Each scene shows the same named points in several views. A view is turned or mirrored, and shifted as a whole, has a little noise and may leave points out.

Scene 1
View 1
J779: [-13   5  19   7  -1   2   3  -3   5   1   5   3  -2  13   4   9  -9   1
  -1   6 -15  -6  -2   1   2   3   8   2 -16   3   6   9   0 -14   3  -1
  -4   0]
J319: [ -4   8  -5  14 -10  -3  -8  -4   9   1  -7  -5  -9  13  -2   2   4   2
  -1   2   0   3  -8 -15  -5 -10  -2  -4  -4   2  -6   6  -8  -1   5  -4
 -11   2]
J629: [  2  13   3   6  -8  -5  -7  -6  10   1  -2  -4 -11   8   4   7   1  -3
   1   0   2   3  -2  -6  -4 -11   1  -4  -1   4  -1   7   1  -2   2  -6
  -2   1]
J274: [ -3  13  10  23 -10   8 -14  -6   9   4   2  -3  -8   9   8   8   5   4
 -10   8  -9  -4   3  -7 -10 -12   7  -9 -11  -8  -1   5  -3  -4  -4 -20
  -2   5]
J476: [ -1   8   1  -6 -12 -10   1  -8   9  -2  -1  -2  -8  10   0   8  -3  -5
   7   0   5  10  -4  -3   6  -3   2   3   1  13   1  12   0  -4   7   4
  -7   4]
J236: [  7  20   2  -2  -1  -5  -3 -11  16   2   4  -8  -5   6  11  11  -3  -8
   4  -2  -3   4   3   6   2  -6   4  -8 -10  12  -2   1   6  -4   1   1
   3  -4]
J396: [  2  -4   7   7  -9  -9   1   4  -1   8 -15   0 -18  11  -5   0  -3  -2
   3  -1  10   5  -4  -8   1  -5  -4   0  -1  -3   3  13  -8   0   1  -3
  -5   4]
J981: [ -2  11 -13  14   9  -2  -6  -3  16   7  -6 -14  -8  16   3   2   3  -3
   0  -5  -2  -1  -6 -12  -6 -15  -8 -11 -10   6 -14  -6  -5   5   2   2
  -7 -11]
J722: [ -5  -3   8  -2   7 -11   9   6   4   5  -6  -2 -10  13  -2   4 -13  -6
   7  -3   2  -2  -5  -2   7  -1  -7   2  -6   5   3   8   1  -3   4   8
  -2  -7]
J579: [  1   3  -1  -3  -4 -16  11  -8   1   4 -17   1  -9  16  -7  -4  -7  -7
  12  -5   7  12 -12  -3   2   5  -1  -2  -9  17   0  10 -13 -12  13  18
  -5   0]
J596: [  8  12  -9  11  -8  -5  -3 -14  13  10 -11  -8  -8  12   2   1   5  -4
   2  -2   4  14  -4  -5  -2  -7   0 -12 -13   9 -10   0 -13  -3   3   3
  -4   2]
J233: [  3   3   8   6   3  -7   4   1   3  10 -10  -4 -11  11   1   2  -6  -5
   3  -4   1   1  -1   0   1  -3  -3  -6 -10   1   1   6  -3  -4   1   2
   1  -3]
J262: [ -1  -8  -1  -6 -12 -17   1   9   5   0 -11  -1 -21   9 -10   4  -5  -4
   9  -3  19   9  -7 -15   9  -9 -11   9  16   3  -1  19  -1   9   5   0
 -12   4]
J324: [  1   5  11  14   2   5  -3   0   9  12   3  -7 -10   9   8  12  -2  -1
  -6   3  -7  -3   7   1   4  -8  -1  -7 -14  -6  -3   2   0   2  -9 -13
   1  -1]
J500: [ -2  -2  13   2  -2  -5   6   1   4   6  -1  -1 -10  10   2   8  -9  -2
   3   3  -1   2   1   0  10   0   0   2  -6   0   3  11  -1  -3  -1  -2
  -3   1]
J162: [  1  21   4  16 -22   4 -13 -19  12  -1   2  -1  -3   8   6   8   9   4
  -6   9  -7   8  -1  -6 -10  -7  14  -7 -10   3  -2   6 -10 -10   3 -12
  -6  11]
J813: [ -6   4   4  15   2  -2  -6   3   5   5  -7  -4 -13  13   0   1  -1   1
  -2   0  -1  -6  -5 -13  -8 -12  -5  -4  -5  -3  -2   6  -3   1   1  -7
  -4  -4]
J310: [  5  12   7   7 -16  -8 -12  -2   6  -2  -6  -1 -17   5   1   5   3  -1
  -1   0   8   1  -3 -11 -11 -15   2  -4   6  -4   4  13   3   0   1 -16
  -1   5]
View 2
J779: [-13  27   3  -9  -9  16 -15   9 -16   2  10  -5   3  21  -2   2  11 -12
  -6   5   0 -12  -8  -1   2   8  -8 -16  -5   4  13  19  -3   6  -5   4
  13   7]
J236: [ -5   5  10  -9 -16  -1 -11  15 -10  -6   4  -4  14  11   2   5  -1  -2
  -4 -10   4 -11  -8  12   4   8 -16  -8  14   8  16   9 -11   5  -6   3
   1   9]
J233: [  4  14   7  -7  -9  -2  -9   6  -6  -1   5 -11  10  21  -1   3   2 -10
  -5   3  -4  -7  -2  -3   2   2  -8  -2  -5  -1  11   5  -6  -1   1   6
  14  12]
J162: [-28   9   7 -19 -10  10  -6  10 -12 -10  -5   3  -2  29   4   7   2  -1
  -5  -8  13   0 -16  19  -1  -1 -12 -11   8   2   3   5  -7  10   3   8
   5   2]
J813: [ -2   7   8  -6  -7   1 -13  10   1  -5   2  -5   8  25   2  11   6  -5
   2  -4   1  -1 -11   1  -3  -2   3  -3 -13  -7   0  13  -3   0  -3   5
  16   7]
J262: [  9 -10  -4  -3   6   4   8   4  10   0  -3  -1  16  14  10   2  21   2
   9   6 -12 -15  -4  -2  -6  12   6  10  -7  -4   5  -4   0 -10   7   7
   9  20]
J396: [  1   5   2 -10   1   3   1   1   1  -1   0 -10   8  25   3   4  11  -5
   0   8  -5  -5  -5   0  -4   3  -1   2 -10  -6   4  -2  -4  -4   9  10
  16  16]
J319: [ -9   2   2  -7  -8   2  -7  10   1  -7  -6   5   5  26   7   5   6  -4
   1  -9   1  -2 -11   3  -1  -1   2  -1  -3  -4  -3   8  -1   2   3   7
   8   5]
J310: [ -6  -5   8 -14  -3   4  -5   9  -1 -11   3 -10  10  20   6  14  12   3
   8   1   1  -1 -14  20  -8   4  -3  -3   0  -5   2   2  -9  -1   2   4
  12  12]
J629: [ -5   2   6 -10  -8   2  -7  11  -5  -7   1  -4   9  19   4   7   7  -1
   1  -4   1  -5 -10  10  -2   5  -6  -5   3   0   8   5  -7   1   0   5
   7  10]
J579: [  6  13  -7  -8  -6  -6  -2   8  -6  -7  -5  -2  12  23   8 -14   4 -20
  -7   7 -14 -13   9  -8   8   5  -7  -4   5   9   3  -1  -3  -2  19  12
   9  11]
J981: [  1   3   9   0 -17 -12 -16  14   5  -5  -7   6  13  22   3   8  -9  -7
  -2 -19   2  -1  -8  -7   3  -7   0   2  -4  -3   1  16  -4   0  -5   4
   8   3]
J476: [ -5   2  -1  -7  -5   5  -2   9  -4  -4  -3   2  11  16   7  -1  10  -3
  -1  -1  -5 -14  -5   4   1  10  -6  -2   5   5   8   2  -3   1   5   6
   4  12]
J274: [-21  11  14 -15 -10  10 -11   8  -9  -5   5  -6   0  28  -3  18   3   2
  -2  -9  15   4 -20  14  -6  -4  -7  -8  -7  -8   6  12  -8   7  -8   3
  13   5]
J324: [ -8  14  15  -8 -11   7 -10   5  -7   6   8  -8   5  22  -8  13  -1   1
  -7  -8   9  -6 -13   0  -2   0 -10  -3  -9  -6  19  11  -7   2 -13   4
  12  12]
J722: [  9  14   1  -2  -7   1  -9   8  -4   2   6  -6  15  15   2  -2  11 -13
  -1   6 -12 -15   0 -10   3   8  -3  -3  -7   2  12  10  -2  -3   0   5
  13  15]
View 3
J813: [-11   9  -4 -11  -4   1  -8  -3   6   5  -2  15  -9  -3   0  -5   3   2
   5  -5  -3  -5  10  -1  -4 -10   3  -9 -10   3  -4   4   5  -4   3  -6
   3 -12]
J233: [ -5   1 -11  -9  -7  -5   1  -8   4   3  -6   8  -4  -4  -4   2  -3  -3
   6  -4  -3   6   7  -1  -1  -8  -2 -10  -1   6   5   0  10  -6   0 -16
  -5   3]
J722: [ -3   4  -9  -5  -3 -11  -1  -9  -1   0  -6  10  -9  -7   8   0  -3  -9
   3  -8  -2   5   6   1  -2 -12  -7  -5  -4   5  10   2   5  -6  -5 -13
  -3  14]
J500: [ -6  -2  -7  -7  -3  -8  -7  -8  -9   1  -1   7   1   3   4   3   2  -6
   5  -4  -6   5   8  -7   2  -9  -1  -3  -4   3   9  -2   4 -13   0 -20
  -7  -5]
J319: [-14  12   0 -10  -8  -1  -8  -6  21   2  -3  12  -7   1  -3 -11   5   6
   7  -5  -6  -2   7  -2   7   1   1  -9  -7   1   1   4   2   2   0  -8
  -4  -9]
J629: [ -6   5  -1  -5 -10  -3  -5  -7  11  -5  -6   4  -1   2  -3  -7   0   6
   8  -4  -5   4   6  -1   6  -1   0  -9  -3  -1   4  -4   9  -4  -2  -5
  -8 -11]
J779: [-11  -5  -5  -6   0   4  -9  -9  -8   9  -6   8   1   5   6  -2  13  -5
  12  -1   4  -8   3 -11   8  -5  -8 -10  -1  -1  10  10  20 -10   0 -19
  -5   1]
J262: [ -5  14   1  -7 -11 -20  -9  -6   9 -10  -2  10 -11  -4  15  -5  -4  -6
  -6 -19 -15   8  15   3  -2  -3   3   2 -13   3   8 -11 -21  -3  -4  -6
  -5  -1]
J596: [-13  10  -6 -11 -10  -5   2  -7  30   0  -4   8  -2   0 -16  -7  -2   9
   9   1  -9  11   3  -2  10   2   0 -10   3   6   3   0   7   3  -2 -19
 -12   0]
J274: [-12   1  -1 -12  -5  11  -9  -5   4   5  -2   8   2   9 -12  -7   8  10
  13   4  -1  -5   7  -7   6  -2   6 -13  -4  -3  -5   2  19  -7   5  -9
  -3 -31]
J396: [ -7   3  -7 -13 -12  -6  -7  -6  10   3  -6   9  -5  -1   1   2  -1  -6
   0 -13 -10   3  15  -1  -3  -2   6  -8  -8   5   4  -6  -5  -4   0 -16
  -3  -4]
J579: [ -8   4  -9  -8 -14 -10   0 -11  22   2 -12   7  -4  -5   2   0   0  -9
   3 -15  -8   6   7   0   5   3  -7 -10   1   8  17   1   1   4  -9 -23
 -10  27]
J981: [-13  19  -5  -8   0  -3   4  -4  23  -2   0  16 -13  -7 -13 -12  -5  14
  10   5  -2   7   0   5   3 -11  -4  -9  -2   5  -5   8  13   4   0  -5
  -3  -1]
J236: [ -3   3  -3   0  -5  -6   3 -10   6  -9  -6  -1   3   2  -6  -6  -2   8
  13   4  -1  14  -2  -1  12  -4  -8  -9   6   0  10  -1  22  -5  -4  -9
 -15  -3]
J162: [-17   1   3  -9 -10   9 -13  -7  19   3  -6   2   8  14 -11 -12  11  11
  15   1  -4  -2   5 -11  19  12   2 -12   2  -5   4   2  15  -1   0 -15
 -11 -22]
View 4
J779: [ -2   6   3  -7  -1  -2 -11  -5   2   5 -15 -10  -8   2  -8   6  -2   6
  27  -6   1  -1  -6   8   5 -13   2   9  -3   9   0   5  -4 -10 -11  -8
 -13   0]
J233: [ -5  -3  10  -4 -14 -12   3  -6  -3   0  -9 -14  -5   3   0   0 -15   2
  11   4   3   2  -2  -2   2  -7   4  10   3   1  -1  -1  -8  -6  -8   1
  -3   3]
J579: [  4  -6  14 -11 -10 -14   2  -6  -9  18  -4  -5  -1  12   4  -7 -18  -5
   6   0  27   8   6   4  -1  -4  -2  10   7  -5  -7  -4  -7  -4 -15  -4
   3  -8]
J262: [ -3   8  15   0  -8  -6  -3 -14  -6  -2   0 -15 -10   7  14   1 -15  -2
 -11  -9  16  22  13 -11  -1   1  -1   0  11  -2  12 -18   7 -12  -9   4
  14  12]
J396: [ -4   4  13  -6 -13  -8   1  -9   2  -2  -3 -18  -3  -4   9  -2 -11   0
   0  -2  12   9   8  -8   3  -8   4  10   9   2   5  -6  -4  -6 -13   5
   1   9]
J236: [ -7  -7   9   8 -10  -5   2  -1 -13  -3 -15  -3  -8  10  -2   1  -3   1
  10   7  -3   6  -1   0  -5  -3   9   5 -19  -1  -5   0 -10 -12  -7 -11
  -6  -4]
J310: [ -6   5  11  11 -12   4  -4  -5  -1 -16  -8 -10  -1  -3  13  -5  -2   3
   1  -2   3  18  15 -14   4  -4   9  14  -6   7   5   1  -6  -5 -10  -2
  -5  10]
J813: [  0   1  12   2  -7  -6  -2 -12   8 -15  -8 -13  -8  -5   9   3 -13   7
  15  -3   5   6   0  -7  -4   0  10   8   3   7   1   2  -9  -5  -9   3
  -8  11]
J324: [-10   0   9   0 -13  -5   2  -5   3 -11 -13 -19 -10  -8  -2   8  -1   5
  13   5 -12  -5  -7  -2  -3 -10  13   4  -8   5   1   1 -10 -12 -10  -1
 -11   8]
J500: [ -6   4   8  -7  -9  -6  -4  -6  -3   3 -10 -16 -10   2  -3   5  -7   2
  10  -1   1   3  -1   1   5 -11   2   5   2   2   4  -5  -2 -11 -10  -2
  -1   4]
J596: [  0 -10  17   0 -12 -11  10  -6  -2   1  -6  -8  -3   0  12  -3  -4  -2
   4   7  15   3   2  -4 -16   0  14   7  -9  -2 -11   2 -15  -8 -19  -6
  -7  -4]
J629: [ -4   0  11   7  -9  -2  -1  -5  -3 -10 -10  -8  -5   2   8  -1  -3   3
   6   0   4  12   6  -7  -3  -2  10   9  -8   4   0   1  -8  -9 -11  -5
  -5   4]
J476: [ -2   3  10   1  -6  -2  -4  -4 -11   8  -7  -6  -7  11   4  -1  -2  -2
   1  -3  13  14   8   0  -2  -4   2   5  -7   0   1  -7  -2 -12 -13  -9
   2  -3]
J274: [ -5   4   8   7  -8   4  -3  -6  11 -18 -12 -15  -5 -13   7   2   8   7
  15   1  -4   0   2  -7  -3  -8  17  12 -12  12  -1  10 -13  -8 -15  -5
 -20   9]
View 5
J779: [ -8  -6  13  12  12   3   5 -14   3   5   5 -11 -11  -5   8  -1  -5   4
 -12   1  12   3  -7   1   7 -14   4   4   8  15  15 -10  15  -8   4 -19
 -10  -2]
J162: [  1 -11  10   5  10  -1  -8 -20   1  12  24 -27 -10  -5  -4   6  -6  11
 -14  -2  -1   3  -3   6  11  -5 -10  -8  13   0   6 -11  19  -2  17   4
  -1  10]
J629: [  0 -11   1   0   4   7  -4  -8   1  12   6  -6  -2 -10  -3   0  -2   7
  -7  -2   6  -1   2   6  10  -5  -3  -6   2  -2   8  -3  11  -6  12   2
  -2   7]
J310: [ -3  -6  -2  -5   2  14 -10   0  -4  11   7 -10   2 -14  -5  -1  -9   7
  -2  -8  -1   1   3  10  16  -4   3  -7   7  -8   9  -5  11 -10  16   6
   5   6]
J262: [-10  -2  -3  -6   7  12 -12   5   9   4 -16  12   7  -7   2   2  -6  -3
  -2 -10   8  -1   8  15  19  -6  10  -1  -9 -18  -7  12   3  -2   5   3
  -3   7]
J596: [  5 -15   6  10   7  -6  -5 -20  -2  14   4   0  -3  -4  -1   6   4  15
 -16  -4   7  -6   3   2   9   0 -15 -10  -5  -7   1  -4   4   1  10  10
  -5  11]
J981: [  3 -11  -2  13  10   0  12 -13  -2  21   7  11  -3 -11   2   2   2  20
 -12   8  10  -8   0  -1  10   0  -8  -4  -6  -3  10   7   8 -10  11  16
 -14  18]
J476: [  0 -12   3  -2  -1   1  -5 -10  11   6  -2  -6  -4   0   2   2   1  -4
 -11  -6  10  -1   5   9   9  -7   2  -5  -1  -7  -1   0   8   3   6  -6
  -7   3]
J233: [ -3  -9   5   9   8   4  -1 -10  -3  11  -8   6  -2 -11   4  -1   2   9
  -9  -6  12  -4   0   3   8  -7  -4  -2  -3   3  11  -8   1  -9   4  -6
  -4   1]
J813: [ -7  -3   3  10  14   9   2  -5  -6  12   4   3  -2 -13   3   0  -9  16
  -8   0   5  -4  -2   3  17  -4   1   0   1   0  12  -1  11 -14  11   5
  -4  10]
J722: [ -6  -7   4   8   6   5   5  -6   3   6 -15  12   0  -6   8  -4   1   2
  -7  -2  16  -4   1   3   9  -8   5   1  -6   2   8  -1   0  -7   0 -12
 -10   0]
J324: [ -4 -11   6   7  18  13  -8 -11   2  17   8   2  -8 -19   3  -3   1  17
  -4   0   8   1  -9   4   3 -15 -11  -1  -3  14  16 -11  14 -14   8  -3
  -4   9]
J500: [ -7  -8   8   6  11   8  -7  -8   6   7  -6   2  -4  -9   6  -2   0   3
  -6  -5  12   2  -3   6   7 -13   1   2  -2   6   8  -7   8  -7   2 -11
  -5   0]
J236: [  9 -21   0   0  -5   3   1 -14   7  16   7  -4  -6 -10  -2  -4  10   5
  -7   1  13  -2   0   3  -3  -8  -8  -7   0   5  13  -8  10  -3   9  -4
  -8   5]
J274: [ -4  -7   7   8  17  12  -7 -12  -4  15  22 -15  -9 -18  -1   0  -9  19
  -7   1  -1   3  -7   4  11  -9  -8  -3  10   9  15 -11  20 -13  16   5
   0  12]
J319: [ -4  -5   5   8  12   2   0 -11   1  11   8  -4  -2  -6   1   5  -6  13
 -12   0   3  -3   1   5  18  -2  -1  -4   1  -7   3   4  12  -6  13  10
  -7  13]
J579: [  0  -9  10  11  -1 -12   2 -16  -1   1 -18   3   1   6   5   6   2   0
 -19 -11  14  -9   9   1  12   1   0  -4  -4  -9  -1  -3  -7   4   2  -8
  -8  -3]

Which points are out of place in each view (at most two, in the order of its rows)? Write none if all are in place.
view 1 => none
view 2 => J236, J476
view 3 => J813, J500
view 4 => none
view 5 => none
